Points on a hilly landscape, in no order, each with its height.
A ball rolls from a point to the lowest of its 2 nearest points, and stops where none of them is lower. Distance is the straight distance between rows; heights are no part of it.
J_980: [ 75 158 130 101 121  74 137 157 103 136 127 138  74 133 136 132 137 114
 147 119 138 168 129  75 126 103 148  96 156 200]  h=3.21
J_282: [111 167 141 146 110 158  62 172 132 176 138  99 135 152 147 132  80 148
 148 158  91 142 126 157 140 141 111 129 128  96]  h=4.63
J_575: [111 126  85  79 146 138 124  80 163 181 167 159 140 136 150 120 110 127
 125 127 141 129 134 156 121 103 173 153 144  85]  h=5.15
J_509: [124 131 140 151 173 146 135 123 116 111  98 137 134 148 112 105 101 164
 136 104  63 111 134  99 113 113 141 112 141 150]  h=0.82
J_335: [149 106 134 135 165 160 129 123 138 126  92 150 146 134 112 105 112 150
 122 120  93 101 134 123 122 124 125 123 121 138]  h=0.35
J_989: [153 102 136  81 159 165 115  82 169 111 111 171 162 107 116 164 158 128
  66 111  86  67 152  83  64 169  76 156 100 134]  h=6.90
J_742: [137  93 135  94 132 129 119 118 127  84 129 165 145 106 134 150 193 154
 102 120 180 116 124  93  98 151 121 115 116 163]  h=5.65
J_334: [117 172 139 153 102 158  72 165 131 189 155  87 136 150 154 130  76 130
 150 164  91 138 127 195 151 133 101 149 131  56]  h=4.88
J_439: [116 132 126 118 134  61 185 105 128 130 116 160  59 123 108 111 138  50
 132 134 147 132 138 103 139  87 150 134 122 179]  h=3.95
J_891: [211  80 135 165  94 190 149 108 147  90 129 106 190 101 104 147 151 135
  88 151 151  86 102 192 154 170  82 166  75  46]  h=2.95
J_469: [118 118 107 116 133 141  94 133 132 148 147 138 139 143 148 113 110 173
 148 135 142 143 126 152 135 118 150 126 151 104]  h=1.32
J_658: [107 155  83 136 165  99 164 125 123 125 153 129  92 116 170 121 127  76
 118 110 118 120 143 108 112 117  99 159 163  66]  h=6.77
J_871: [104 141 143 118 128 125 131 142 124 163 106 133 112 153 105 107  96 140
 159 131 113 149 128 135 151  90 181 103 133 182]  h=6.10
J_304: [ 92 148 119 157 146 106  99 164  89  94 135 115 121 143 157 123 119 184
 149 111 107 154 126  89 115 131 127 100 174 129]  h=5.98
J_823: [142  87 128  84 119 155  95 121 145 104 144 152 163 117 128 153 170 178
 105 135 182 124 115 116 108 155 133 123 119 143]  h=5.95
J_832: [133 101 155  78 141 138 129 108 154 125 102 167 136 113 100 151 157 124
 103 123 117 100 146  89  88 139 124 126  99 193]  h=7.29
J_169: [163 104 131 172 100 134 138 158 108 111 122  96 132 123 132 111 129 131
 136 146 187 146 111 167 162 131 117 117 113 107]  h=5.76
J_885: [112 124 135 165 114 113 108 163  86 101 127 118 130 143 136 110 124 188
 164 128 146 165 118 127 152 120 156  89 146 148]  h=1.98
J_600: [152 132 145 109  77 168 158  76 189 200 139 115 172 130  95 139 104  86
 122 156 127 115  98 230 163 116 155 173  92  84]  h=5.72
J_215: [148 110 196 179 116 172 113 147 111 150  84 118 152 148  79  92  90 172
 165 131  99 111 116 170 172 109 151  92 104 167]  h=2.07
J_14: [157 129 128 180 114 124 191 134 126 127 102  83 105 119 110 106 103  53
 121 138 120 113 134 168 156 117  86 163  96  87]  h=2.44
J_249: [161 117 140 166 115 131 138 154 112  65  99  86 142  94 123 159 156 107
  91 123 120 106 130  97  96 180  23 152 107  97]  h=2.50
J_915: [122 125 101 141 147  78 180 116 108 119 140 143  81 128 142  96 139  81
 136 121 172 144 130 119 153  93 156 119 146 137]  h=4.09
J_115: [109 149 170 135 131 134 106 157 105 122  94 116 128 148  97 144 111 174
 155 123  71 138 128  72 107 129 143  81 127 216]  h=1.83
J_706: [170  77 124 178 175  93 193  96  81  34 114 168 113 110 143  98 196 105
 101  97 178 100 141 109 145 130 147  80 112 159]  h=2.85
J_954: [ 95 130 116  71 100 116  87 151 131 145 157 135 127 130 145 164 145 169
 136 140 177 170 121 114 121 132 156 112 154 163]  h=8.10
J_448: [ 94 135 134  83 124 100 132 136 131 140 124 150  99 123 123 143 146 114
 129 122 149 143 137  92 117 116 144 115 133 186]  h=2.65
J_27: [122 140 164 197 120 151  54 160  94 146 139 118 152 166 138  76  78 190
 173 144  90 130 127 206 182 119 137 112 157  91]  h=2.89
J_467: [151 124 122  97 107 145 183  50 187 185 138 138 147 128  95 128 110  64
 116 152 134 102 116 203 150 103 172 180  92  97]  h=5.56
J_797: [158 124 128 174 106 134 175 135 125 151 132  90 118 129 126 101 105  80
 137 141 147 131 116 198 171 108 121 157 114  75]  h=2.22
J_572: [107 149  78 110 168  96 166  94 138 139 161 159  91 122 157 112 132  72
 117 109 133 113 142 112 119 101 136 158 155  88]  h=6.55
J_825: [124 124 105 101 189 129 136  96 145 119 132 170 125 115 146 129 143 121
 105 100  96  96 147  84  83 134 109 144 149 112]  h=3.14
J_835: [176  99  88 153 172 161 169  83 142 138 143 145 136 131 140  88 108 105
 120 120 127  83 137 189 157 109 136 157 125  36]  h=5.97
J_321: [118 130 157 142 113 136 114 159 116 163 103 110 123 150 108 105  96 143
 166 141 125 150 124 156 159 108 155 105 124 163]  h=6.16
J_712: [132 138 187 181 124 160 103 153  99 136  89 107 142 159  92 100  84 180
 171 130  66 126 123 142 155 111 151  93 118 167]  h=2.25
J_499: [131 136 154 109  79 142 111 167 138 129 116  90 140 112 114 178 143 116
 108 153 131 130 121 109 108 161  80 136  95 152]  h=1.11
J_965: [106 159 143 179 155 105 148 171  85 100  85  99 103 137 125 111 107 120
 141 104  79 139 142  87 117 125  96 106 148 146]  h=1.88
J_791: [183  78 184 187 131 177 148 125 115 125  73 129 158 136  70  75 103 153
 144 128 117  98 120 179 174 110 146 103  90 161]  h=1.85
J_888: [157 101 125 174 142  60 198 120  76  51 118 147  85 104 143 103 193  70
 112 111 198 120 133 109 154 129 132  88 118 156]  h=2.71
J_284: [147  91 103 177 166  90 173 115  73  38 139 153 117 119 155  97 183 138
 121  95 182 122 127 104 148 122 157  77 147 136]  h=3.10
J_68: [ 82 175 111  89 148 121 124 122 158 208 135 142  90 162 128 124  72  86
 145 133  76 136 143 128 127  93 162 142 137 140]  h=4.11
J_143: [ 99 127 116  87 179  70 164  81 131 125 139 199  75 106 143 123 169  80
 122  98 124 116 142  64 101 103 146 135 147 165]  h=3.47
J_568: [ 94 139 138 132 116  74 152 159  86 107 116 126  88 133 124 119 146 127
 152 120 162 178 124  87 142 105 152  86 148 200]  h=3.54
J_254: [123 145 160 163 167 110 133 136  91  72  85 123 126 121 110 128 137 152
 126  84  66 116 138  45  83 147 102 102 150 178]  h=7.45
J_523: [129 143 151 155 171 132 122 141 115  98  80 114 133 132 116 131 110 139
 119 105  47 106 142  70  82 150  77 113 138 152]  h=7.38
J_345: [124 123 124 136 124  82 154 152  93  82 131 123  96 106 145 129 176 103
 123 116 181 149 125  95 122 134 108 113 138 144]  h=2.20
J_461: [116 173 163 135 100 154  81 201 132 164  97  74 125 143 113 160  89 112
 142 161  70 143 129 115 122 162  77 108  99 158]  h=0.78
J_968: [110 166 106 144 137  97 162 142 114 113 141 109  95  99 164 148 139  72
 108 115 105 117 134  92  99 135  64 164 145  70]  h=7.01
J_640: [128 129 121 201 155  84 176 159  67  54 107 109  99 115 144  97 144 102
 135  97 151 143 134 100 143 127 103  98 143 122]  h=2.33
J_289: [ 86 145  77  30 118 142  82  86 179 184 191 154 161 127 156 179 127 154
 113 135 139 133 125 130  95 137 165 148 143  98]  h=6.21
J_362: [ 82 155 101 105 124  69 141 142 112 140 158 134  78 139 155 117 130  99
 149 125 175 182 132 116 143  97 160 120 170 145]  h=4.56
J_508: [185  83 156 136 131 182 143 107 153 146  90 135 159 125  83 104 110 125
 116 139 127  88 132 176 148 116 126 142  75 130]  h=1.39
J_904: [117 141 137  63 107 154 118 100 182 218 121 137 142 139  89 149  91  99
 127 145 109 121 135 153 126 109 169 148  96 156]  h=3.40
J_554: [100 177 125 106 111 104 166 117 156 171 117 105  87 122 109 152  98  36
 122 139  72 121 145 122 118 112 107 172 113 131]  h=4.02
J_690: [133  77 109 109 120 138  95 107 126 121 157 161 160 137 144 105 139 207
 153 134 190 154 116 164 151 111 200 102 149 150]  h=3.17
J_385: [104 121 116  50 122 155  63 122 156 168 149 156 158 148 129 156 120 190
 132 140 137 143 128 119 114 135 172 109 135 168]  h=3.68
J_637: [130 116 130 150 161  90 187 112 100  92 111 147  92 128 117  85 143 100
 129 111 144 129 137 106 142  98 160 104 132 171]  h=3.81
J_397: [102 146 124  83 106  71 159 111 134 150 133 154  68 126 100 136 142  68
 134 139 175 157 127 110 142  91 165 128 129 190]  h=4.22
J_366: [117 140 152 175 109 136  80 162 102 168 145 108 135 162 144  85  86 163
 178 149 124 157 126 206 182 108 146 111 150 108]  h=2.59
J_664: [ 86 156 126 132 133  97 135 154 104 142 128 119  90 154 134 107 101 137
 162 125 117 168 131 116 144  94 161 103 153 167]  h=5.74
J_618: [114 154 137 105  93  88 165 125 135 124 132 113 101  98 125 170 161  61
 102 135 132 129 131 102 111 139  93 160 110 144]  h=1.69
J_434: [128 102 123 143 168 111 148 112  96  60 130 161 128 121 135 119 177 161
 121  92 139 122 128  80 115 122 150  93 149 155]  h=2.03
J_649: [220  71 126 179 106 158 182 104 128  84 130 105 158 108 121 125 166 107
  99 140 201 101 109 200 174 152 120 138  81  78]  h=3.94
J_140: [134 119 153  95  93 154 111 139 149 170 113 124 139 133 100 139 124 139
 136 143 157 141 121 151 137 124 147 124  99 162]  h=1.41
J_944: [135 110  88 131 178 114 172  96 126 113 145 155 104 126 152  99 134  97
 119 111 146 110 142 129 131 110 142 138 145  88]  h=6.32
J_793: [109 144 111  77  83 131 117 117 158 163 170 116 139 127 136 171 142 127
 124 145 171 153 113 150 128 131 155 147 129 113]  h=7.15
J_907: [111 122 120 134 122 104 121 154  98 106 138 124 119 133 143 121 143 157
 146 125 176 164 125 114 138 118 151  99 156 153]  h=1.55
J_694: [115 144 102  56 118 169  87  98 185 173 170 141 169 123 142 176 121 152
 106 143 121 114 124 134  96 146 136 159 124  87]  h=7.03
J_912: [140 148 133 165 160 126 115 159 119  96  87 100 130 115 132 140 120 115
 106 107  67 102 145  75  86 166  41 138 133 110]  h=7.31
J_726: [101 134 122 100 158  85 157 116 119 117 133 163  87 114 140 124 160 103
 126 108 134 132 141  79 113 111 138 122 148 163]  h=3.15
J_62: [165  82 110 115  92 162 108  99 148 142 175 130 178 128 144 122 144 166
 136 144 204 138 104 200 156 132 164 137 129  87]  h=4.74
J_707: [175  90 143 106 143 164 118  98 156  81 110 152 169  98 111 164 177 134
  66 119 113  68 139  91  79 180  63 156  87 124]  h=6.73
J_116: [124 119 116 127 169  69 198  69 131 114 113 175  59 121 115  99 139  39
 119 118 130  99 151 102 137  93 146 141 126 162]  h=3.82
J_692: [188  81 171 168 138 170 166 116 134 136  63 124 147 126  70  80  97 108
 127 132 104  84 139 177 156 114 116 130  73 146]  h=1.64
J_997: [141 133 102 105 124 105 203  31 176 161 150 149 113 132 104 125 120  37
 116 146 148 108 122 176 148  94 174 180 111 104]  h=5.44
J_240: [125 131  80  73 121 147 139  62 180 177 186 145 161 132 149 139 120 121
 116 132 144 122 116 182 130 114 172 172 136  51]  h=5.51
J_576: [ 99 157 129 111 121  96 156 128 136 188 115 135  74 157 104 103  88  80
 160 142 133 160 133 145 159  74 178 122 134 171]  h=5.05
J_739: [167  97 152 123  94 185  96 110 156 181 142 125 175 134 111 115 111 155
 142 155 166 122 108 215 163 122 151 134 112  98]  h=5.73
J_361: [100 155 112  75 135 123 137  92 172 211 138 152 107 154 110 117  85  84
 139 139 115 126 135 150 140  86 181 150 131 132]  h=4.54
J_796: [102 120 104  80 140 134  96 118 148 144 154 160 142 135 147 138 128 171
 130 127 144 131 130 118 111 123 161 119 146 135]  h=2.45
J_220: [ 98 167 127  86 145 140 104 138 160 201 127 130 116 149 125 137  79 106
 141 139  66 131 143 121 115 117 145 126 125 148]  h=3.59
J_427: [130 143 108 120 111 102 186  74 160 171 151 125  99 135 115 117 112  48
 133 149 162 136 120 177 162  94 173 168 123 104]  h=5.35
J_465: [115 152 138 124 113  89 153 147 120 117 116 108  95  97 129 155 149  69
 110 122 104 123 143  74  93 144  60 149 116 142]  h=1.94
J_718: [120 135 158 146 118  88 130 181  86  72  96 106 107  96 138 153 173 113
 116 109 143 141 132  59  95 164  55 111 127 163]  h=1.31
J_373: [131 131 137 111 121 150 128 129 155 165 115 117 134 131 113 132 108 109
 123 142 116 117 132 139 127 123 123 141 103 134]  h=2.16
J_81: [144 123 142 186 141  92 161 167  78  58  82 100 108  98 129 123 159  90
 106  96 124 121 146  84 112 161  50 119 121 131]  h=2.23
J_833: [148 109 163 164 107 135 133 164 112 138  98 102 128 136 104 100 111 129
 148 138 160 147 117 168 167 113 135 111 110 146]  h=5.96
J_54: [121 138 132  72 112 138 144  98 172 174 119 134 131 125  98 156 119  90
 112 141 114 112 133 132 114 121 139 153  95 152]  h=2.74
J_909: [148 100 109 155  99 148  63 143 114 130 167 122 171 138 161  97 119 190
 154 145 180 151 109 201 163 141 134 130 151  65]  h=3.48
J_636: [162  97 110 132  77 159  81 117 136 136 189 112 181 128 163 128 137 181
 139 152 199 151  95 215 155 145 139 148 140  56]  h=4.10
J_732: [192  98 117 178 125 169 178 108 142 116 112 103 152 110 107 115 117  89
 101 129 109  83 130 186 147 137  84 174  89  48]  h=1.70
J_72: [100 151  88  68 138 121 130  75 177 210 166 159 115 147 136 118  88 103
 141 130 129 137 137 164 137  87 195 157 146  96]  h=4.82
J_526: [ 96 162 115 110 110 139  61 165 134 169 152 111 130 150 157 145  98 166
 145 151 114 160 127 132 127 140 130 120 143 121]  h=4.19
J_855: [171 116 112 181 125 151 171 120 131 125 135  95 134 116 133 111 117  94
 121 131 137 111 120 186 157 130  98 164 109  39]  h=1.97
J_309: [102 147  98  59 128 129 127  90 166 147 169 155 143 105 146 180 156 111
  93 123 125 113 128 104  87 138 125 165 132  94]  h=4.58
J_543: [124 125 123 175 164 127  99 143  98  64 126 127 144 139 143 113 125 196
 135 103 102 132 115  84 107 146 122 104 168 108]  h=6.17
J_278: [ 70 178 134 114 152 101 110 152 108 131 122 127  94 144 143 140 115 147
 153 108  65 153 140  59 100 115 137  97 167 188]  h=3.62
J_896: [ 71 171 121 104 134 128  53 167 128 171 144 118 117 164 153 144  89 165
 157 148  69 167 139 108 120 135 144  99 160 152]  h=3.64
J_219: [106 128 105 108 189  74 184  74 127 121 125 192  71 122 131  98 144  70
 124 106 112 110 149  86 122  83 163 131 149 156]  h=3.69
J_725: [108 139 112  49 101 124 148  68 177 141 176 159 161  99 134 196 175 106
  80 136 145 117 109 130  99 146 137 166 110 107]  h=5.30
J_145: [103 157 147 172 166 101 144 134  71  70 107 119 108 128 125 125 128 159
 148  78  71 136 139  50  94 128 129  90 161 164]  h=7.52
J_153: [165  90  71 151 197 142 175  76 138 106 154 162 124 128 148  88 130 106
 106 110 137  82 139 155 142 113 142 146 136  53]  h=6.09
J_813: [127 151 145 142 113 171  68 142 147 212 155 119 151 153 135 104  69 140
 158 157  91 128 127 213 165 116 130 144 134  72]  h=5.11
J_203: [100 165 135 150 170 125 141 138 108 130  99 128 106 154 123 105  89 136
 151 102  49 126 145  90 117 104 138 108 150 153]  h=1.22
J_537: [107 149  90 122 117  93 164 107 138 168 163 118  81 139 149 110 109  70
 144 138 164 157 123 159 157  89 165 158 150  96]  h=5.18
J_426: [ 88 168 139 148 159  93 149 154  99 119  97 121  90 140 127 114 107 107
 150 101  65 140 145  72 109 109 127 106 153 175]  h=1.59
J_66: [ 86 145 115 114 107  71 135 156 102 137 144 126  84 146 140 114 132 128
 164 128 186 195 119 119 155  95 176  99 161 180]  h=4.03
J_24: [100 164 144 104 130 155  78 166 151 185 112 118 129 156 114 150  85 132
 149 149  61 138 134 108 123 137 125 106 115 170]  h=3.00
J_566: [117 113 142 145 144  91 140 137  72  48 119 148 125 104 137 130 192 163
 131  92 164 146 119  55 108 141 135  76 147 179]  h=1.67
J_801: [ 97 136 101  50 145 124 107  98 162 153 163 168 126 120 144 158 148 131
 113 116 141 123 137  96  92 128 148 139 150 128]  h=3.65
J_959: [115 140 146 194 120 136  65 157  73  85 134 107 142 159 137 101  99 227
 173 114  88 149 114 126 145 132 155  98 151 121]  h=2.56
J_416: [ 95 188 127  98 111 123 134 146 163 196 121  98  99 137 118 156  82  59
 132 144  58 125 144 113 114 121 109 150 109 143]  h=3.71
J_26: [108 121 122 146 146  76 141 148  78  62 141 140 106 104 161 122 185 136
 131 104 170 151 126  71 119 134 123  93 164 146]  h=1.92
J_847: [156 110 146 168 121 104 150 157  91  53  96 103 126  91 127 147 180 101
  97 111 149 112 136  81 102 177  38 131 109 122]  h=2.35
J_325: [192  67 108 145 127 138 150 106 116  62 143 137 152 103 141 138 197 130
  88 130 216 110 116 150 140 153 124 123  97  97]  h=4.92
J_347: [160 104 117 199 148  77 194 137  71  45 107 114  93 111 137  94 167  76
 114 109 185 125 134 118 162 133 112  96 119 130]  h=2.58
J_563: [115 158 178 182 125 152  75 175  96 140 110 101 137 165 119 106  77 184
 176 143  61 144 125 147 161 122 142  93 134 146]  h=2.41
J_236: [122 150 145 155 124 126 142 171 119 147  95  98 104 135 118 114  98 100
 138 133 100 135 135 123 132 123  99 126 116 139]  h=1.38
J_388: [117 122  85 113 121 135  90 127 134 138 175 129 144 131 172 128 120 165
 138 137 158 147 124 153 126 132 134 144 157  72]  h=0.39
J_167: [129 139 122 157 155 105 156 143 110  93 110 112 106 103 147 129 140  90
 109  99  98 108 149  81  93 148  48 146 140  97]  h=7.19
J_500: [114 138 123  77 103 112 171  74 178 121 153 150 156  77 125 191 182  79
  72 138 111 105 118 123  99 150 105 174 104 111]  h=5.84
J_6: [141 133 146 137 121 168 103 115 149 218 143 128 146 160 125  88  73 122
 159 143 121 118 127 227 174  93 158 145 129  86]  h=5.29
J_714: [138 119  91 158 137 145  50 152 118  98 160 124 159 137 174 105 113 207
 134 132 125 133 110 147 131 150 111 135 167  44]  h=1.77
J_580: [ 94 165 146 136  96 110 106 201 103 135 114  84 105 131 136 149 120 127
 147 143 136 172 125 109 129 138 101 109 132 156]  h=0.79
J_883: [129 145 106  89 130 168  61 123 176 135 153 132 170 118 149 180 127 165
  95 136  97  98 119  96  75 177  88 149 132  76]  h=7.95
J_901: [159 122 135 161  80 131 154 158 112 105 121  76 132 104 121 140 143 103
 119 144 172 141 112 159 144 146  90 145 101 100]  h=5.53
J_476: [171  72 123 146 143 137 129 132 105  45 125 140 154 111 134 128 189 156
 101 121 193 112 118 110 124 163 113 104 116 120]  h=5.28
J_925: [139 146 160 140 111 151 110 179 136 149  82  91 130 132 101 139  98 118
 127 143  89 122 134 115 119 146  83 124  97 155]  h=1.05
J_879: [122 135  84 139 133 138  71 143 124 113 166 117 140 127 180 131 120 176
 122 131 142 138 125 131 114 151 100 144 162  48]  h=1.28
J_626: [173  91 145  99 124 165 144  86 163 110 109 143 164 105  95 151 156 121
  75 133 121  76 139 131  98 151  89 164  71 126]  h=6.51
J_768: [153 107 150 139 116 178  92 119 146 192 137 140 164 151 114  87  92 159
 153 145 131 111 118 219 167 106 150 135 124  96]  h=5.46
J_983: [134 122 108 170 131 147  36 138 105 101 163 143 164 155 164  84 102 242
 160 131  93 129 112 161 147 144 143 123 174  68]  h=2.15
J_744: [131 154 120 152 122 112 187 119 142 161 108  96  94 127 110 112  86  43
 129 141  91 116 141 155 140 100 103 172 108 100]  h=2.61
J_272: [101 144  83 120 117  67 161 115 116 142 175 130  74 141 162 110 130  82
 150 137 196 179 122 142 158  92 173 134 166 116]  h=4.91
J_911: [111 131 105  78 173 103 151  84 145 133 143 182 104 104 146 135 156  88
 106 102 106  96 146  76  89 124 121 148 140 127]  h=3.60
J_12: [177 106 158 123  73 186 135  87 173 189 142 116 187 123  98 129 116 112
 129 157 156 113  96 234 167 122 150 158  86  84]  h=5.87
J_295: [129 127 146 214 127 142  81 162  79 100 127 109 148 149 136  78  99 201
 164 125 109 137 118 168 168 128 136 104 152  90]  h=2.73
J_101: [119 103 124 114 120 124 113 129 113 128 138 144 132 142 132 112 133 177
 155 132 176 163 122 144 148 107 181  98 143 166]  h=2.26
J_375: [117 153 159 147 133 161  69 168 132 157 109 115 144 160 115 126  84 176
 157 147  57 136 125 120 132 137 127  97 130 153]  h=2.63
J_42: [107 158 151 145 102  90 130 195  97 104 102  83  95 108 133 155 143 102
 131 129 140 158 127  78 114 153  65 118 127 157]  h=1.12
J_757: [122 118 173 113 121 136 134 142 123 126  77 137 128 134  82 132 132 148
 135 129 113 131 131 104 125 121 151  91 109 232]  h=1.87
J_21: [119 139 154  67 117 162 102 132 170 206 105 139 136 146  87 143  95 118
 138 147  95 120 136 137 129 115 161 117  99 188]  h=3.01
J_455: [167 101 134 117 151 187 122 106 164 144 104 146 160 128 105 120 107 135
 112 131 102  86 135 148 123 135 123 146  96 110]  h=0.92
J_50: [184  91 119 148  96 137 174 105 134  94 149 106 151 107 130 140 177 105
  99 146 206 124 104 178 148 147 128 139  96  92]  h=4.40
J_828: [133 112 113 135 106 152  26 142 125 144 180 137 178 152 166 102 102 215
 160 151 139 142 117 202 156 146 147 137 162  72]  h=2.98
J_506: [101 156 157 145 125 118 110 183 102 126  91 101 114 147 118 133 108 150
 152 130  88 156 127  89 119 131 123  86 135 189]  h=2.01
J_312: [151 103 118 171 160 136  84 131  99  35 123 136 160 122 135 118 153 216
 113  92 119 116 100  78 108 166 115 103 160 101]  h=6.31
J_540: [107 151 133 212 164 116 138 143  54  69 116 101 113 148 134  96 103 172
 158  85  81 143 134  94 129 116 149 101 160 119]  h=7.69
J_296: [147 117 100 109 128 170 133  71 173 181 173 145 166 132 139 118 107 125
 125 138 138 110 119 205 148 114 159 167 127  39]  h=5.75
J_71: [117 124 122 143 103 144  29 150 109 133 164 134 167 158 157  98  98 235
 170 143 110 145 114 169 155 138 156 111 165 106]  h=2.52
J_846: [ 72 169 127 101 134 112  86 162 118 155 136 133 108 155 143 143 105 161
 158 126  91 164 137  90 118 118 153  92 160 180]  h=3.19
J_673: [111 146 146  94  80 113 135 150 134 125 131 104 117  99 121 185 160  98
 108 139 146 139 121  99 104 147  92 142 107 155]  h=1.40
J_943: [193  98 140 166 116 181 154 110 154 115  89  95 164 108  96 137 115 101
  93 132  86  73 140 165 128 155  56 178  73  68]  h=1.93
J_863: [130 122 130  77  89 152 111 124 162 146 145 126 156 116 123 174 145 142
 108 142 161 133 116 136 113 143 131 143 108 128]  h=6.64
J_486: [ 76 154  97  98 148  97 128 136 124 151 149 143  92 142 154 119 116 123
 146 123 133 156 135 109 125  99 159 123 174 141]  h=5.16
J_917: [120 119 164 133 132  88 135 146  89  65 103 146 109  91 136 147 196 135
 116 101 147 133 132  48  96 156  94  96 132 189]  h=1.48
J_858: [115 122 123 107 118  97 137 145 115 116 144 138 103 119 140 135 169 123
 129 133 189 159 122 105 130 123 144 111 142 158]  h=2.06
J_961: [103 144 128  75  97  93 145 108 149 186 129 142  86 147  95 137 115  78
 144 141 167 160 125 138 151  91 190 133 126 184]  h=4.65
J_753: [170  97 129 154 140 139 156 122 132  75 105 114 135  98 122 143 160 105
  84 117 115  82 145 109  99 168  50 157  99  94]  h=2.75
J_225: [140 101 151 142 161 110 189  98 111  90  85 159 111 127  85  91 144 114
 126 107 109 107 147  97 127  97 156 102 107 206]  h=3.57
J_157: [ 97 136 103  71  83 104 113 136 135 147 175 124 121 124 149 166 156 133
 131 138 201 176 112 136 127 128 155 133 147 138]  h=7.67
J_182: [182  70 123 183 158 155 103 121 104  30 111 144 175 118 122 103 162 209
 106 104 148 101 105 109 131 172 123  98 131  96]  h=6.46
J_551: [191  91 155 148  99 183 135 129 153 114  93  98 172 106  91 142 131 128
  96 145 121  87 126 161 128 156  76 157  69 103]  h=2.17
J_123: [122 132 108  47 124 177  66  98 190 158 158 154 178 118 133 191 134 165
  92 138 110  98 128 100  80 167 120 151 117 104]  h=7.55
J_342: [119 142 137 188 146  93 150 174  74  72  92 100 103 116 139 118 141 112
 132 100 123 143 138  82 109 143  70 116 142 133]  h=2.09
J_987: [150  73 103 113 101 141  88 114 132 125 170 143 170 134 152 114 152 189
 152 142 223 161 108 187 158 128 184 109 142 122]  h=4.04
J_301: [ 83 153 104 132 151  96 121 156 105 117 144 126  98 134 170 119 129 142
 141 112 126 155 133  90 115 119 120 116 176 126]  h=5.71
J_745: [115 136 166  87 114 149 106 148 147 178  88 132 128 146  82 143 102 139
 144 142  93 130 129 115 130 117 159  92 101 223]  h=2.32
J_164: [153  90 158 141 159 126 183  98 123  88  69 150 127 120  82 103 147 111
 106 104  96  89 154  97 114 122 115 120  96 197]  h=3.41
J_494: [120 128 178 101 137 140 124 121 119 110  86 145 134 142  78 142 133 173
 140 113  84 119 130  64 106 121 164  83 115 241]  h=1.60
J_480: [147 115 144  88 156 158 121  99 168 135  93 152 154 120 105 149 134 122
  96 122  76  77 152  90  78 148  97 140 101 166]  h=7.10
J_250: [120 145 156  97  65 143 113 157 147 168 120  90 132 125 101 173 121 113
 128 154 141 148 118 139 127 136 118 131  96 160]  h=0.65
J_177: [114 153 138 191 178 115 132 112  65  61 121 109 114 145 130 108 111 181
 157  68  66 123 139  63  97 114 151 103 162 132]  h=7.60
J_262: [111 178 131 145 108 106 161 141 138 191 112  88  77 143 109 116  69  47
 147 148  90 141 139 157 149  98 119 165 113 119]  h=2.79
J_593: [ 90 189 126 128 121 102 134 169 131 178 115  93  78 150 129 129  80  69
 150 138  80 153 145 122 132 110 110 135 130 139]  h=3.20
J_425: [173  79 140 143 166 145 154 100 131  77  85 150 145 104 103 127 161 118
  80 107 101  73 152 101  96 157  73 137  96 137]  h=3.04
J_895: [ 80 146 123 113 108 115  75 166 103 138 143 128 122 155 146 131 106 196
 165 134 124 177 127 121 140 120 171  92 160 168]  h=2.66
J_564: [191  98 151 153  70 182 132 133 153  88 107  87 187  94 100 168 147 138
  84 152 133  94 106 162 130 179  56 168  75  74]  h=2.46
J_273: [163  72 139 129 150 120 140 112 105  47 121 170 141 106 133 132 206 156
  99 110 190 112 126  93 110 150 129  96 116 161]  h=5.45
J_261: [117 150 148 131 114 103 145 162 125 134  91  95  94 120 108 146 119  74
 124 128  94 125 145  89 108 129  79 131 112 167]  h=1.72
J_962: [ 99 170 148 138 108 132  71 208 116 138 113  83 121 139 135 157 109 142
 143 153 102 163 128  96 110 161  87 102 129 154]  h=0.48
J_951: [134 114 142  71  87 157  78 140 153 127 137 132 164 113 115 182 161 166
 106 149 168 131 112 112  98 166 119 123 106 155]  h=6.28
J_65: [173  98 104 141 156 188 139  79 163 166 145 145 163 130 126  95 100 123
 121 131 123  84 127 203 156 114 137 168 116  36]  h=5.88
J_194: [223  68 132 175  94 184 147 104 137  94 138 107 183 108 120 131 158 134
 105 146 192  99  93 215 173 157 113 144  91  53]  h=3.51
J_775: [142 140 125 140  82 127 175 135 140 118 139  85 137 107 126 157 147  89
 109 145 147 139 110 164 133 139  94 164 111  88]  h=5.26
J_323: [127 127  83 101 157 155  63 115 159 111 169 147 160 118 174 155 140 180
  91 118 116 102 123  91  77 174  85 154 161  49]  h=8.26
J_510: [144 116 127 103 117 138 164  87 160 110 134 132 146  88 120 164 165  90
  76 133 119  93 134 126  99 149  89 174  90 104]  h=6.20
J_702: [152 119 113 136  85 117 190 100 144 100 148 109 144  96 125 158 175  81
  96 151 178 134 103 170 141 140 120 156 107  90]  h=4.85
J_804: [170  80 137 163 179 123 179 100 113  70  87 153 126 114 105 103 157 102
  98  98 104  83 153 101 117 136  99 129 104 147]  h=3.23
J_529: [122 129 130 144 104 142  96 149 129 169 144 115 134 148 145 108  97 148
 158 148 154 155 119 188 164 115 143 128 140 100]  h=2.10
J_441: [ 95 146 147 154 116 126  81 161  88 121 133 115 128 160 139 112  95 205
 176 133 102 165 122 128 142 115 167  86 155 156]  h=2.29
J_627: [117 123  88  97 175 133  94 112 140  99 163 164 135 111 178 148 159 167
  99 103 123 108 132  76  74 159  99 147 177  75]  h=8.58
J_869: [ 81 174 110 109 130 100 126 140 137 198 134 127  78 164 134 107  77  99
 161 137 108 166 137 146 150  85 171 126 153 142]  h=4.62
J_952: [124 114 113 129 178 123 146 116 118  95 120 157 123 120 139 114 147 137
 114 102 117 111 137  91 102 128 129 123 146 131]  h=2.57
J_181: [ 93 142 103  29  94 146  65 115 172 185 176 141 160 132 139 185 127 165
 126 144 152 147 116 131 108 143 163 128 134 134]  h=5.08
J_457: [128 118  82 122 135  82 162 103 121 112 177 143  99 126 164 111 154  98
 131 129 207 153 127 144 151 105 168 121 157 110]  h=4.49

Where does a ball stop that starts at each point below?
J_702 | J_732
J_739 | J_846
J_240 | J_335
J_793 | J_732
J_523 | J_335
J_182 | J_732
J_832 | J_732

Call two points neighbours if one is among the 2 nearest of the other. Go from one point of each pair to the other, from neighbour to neighbour, staying as low as possible. Name the highest point that can't be avoided.
J_335, J_250 | J_284
J_732, J_342 | J_321
J_250, J_907 | J_345
J_962, J_388 | J_27
J_250, J_962 | J_465
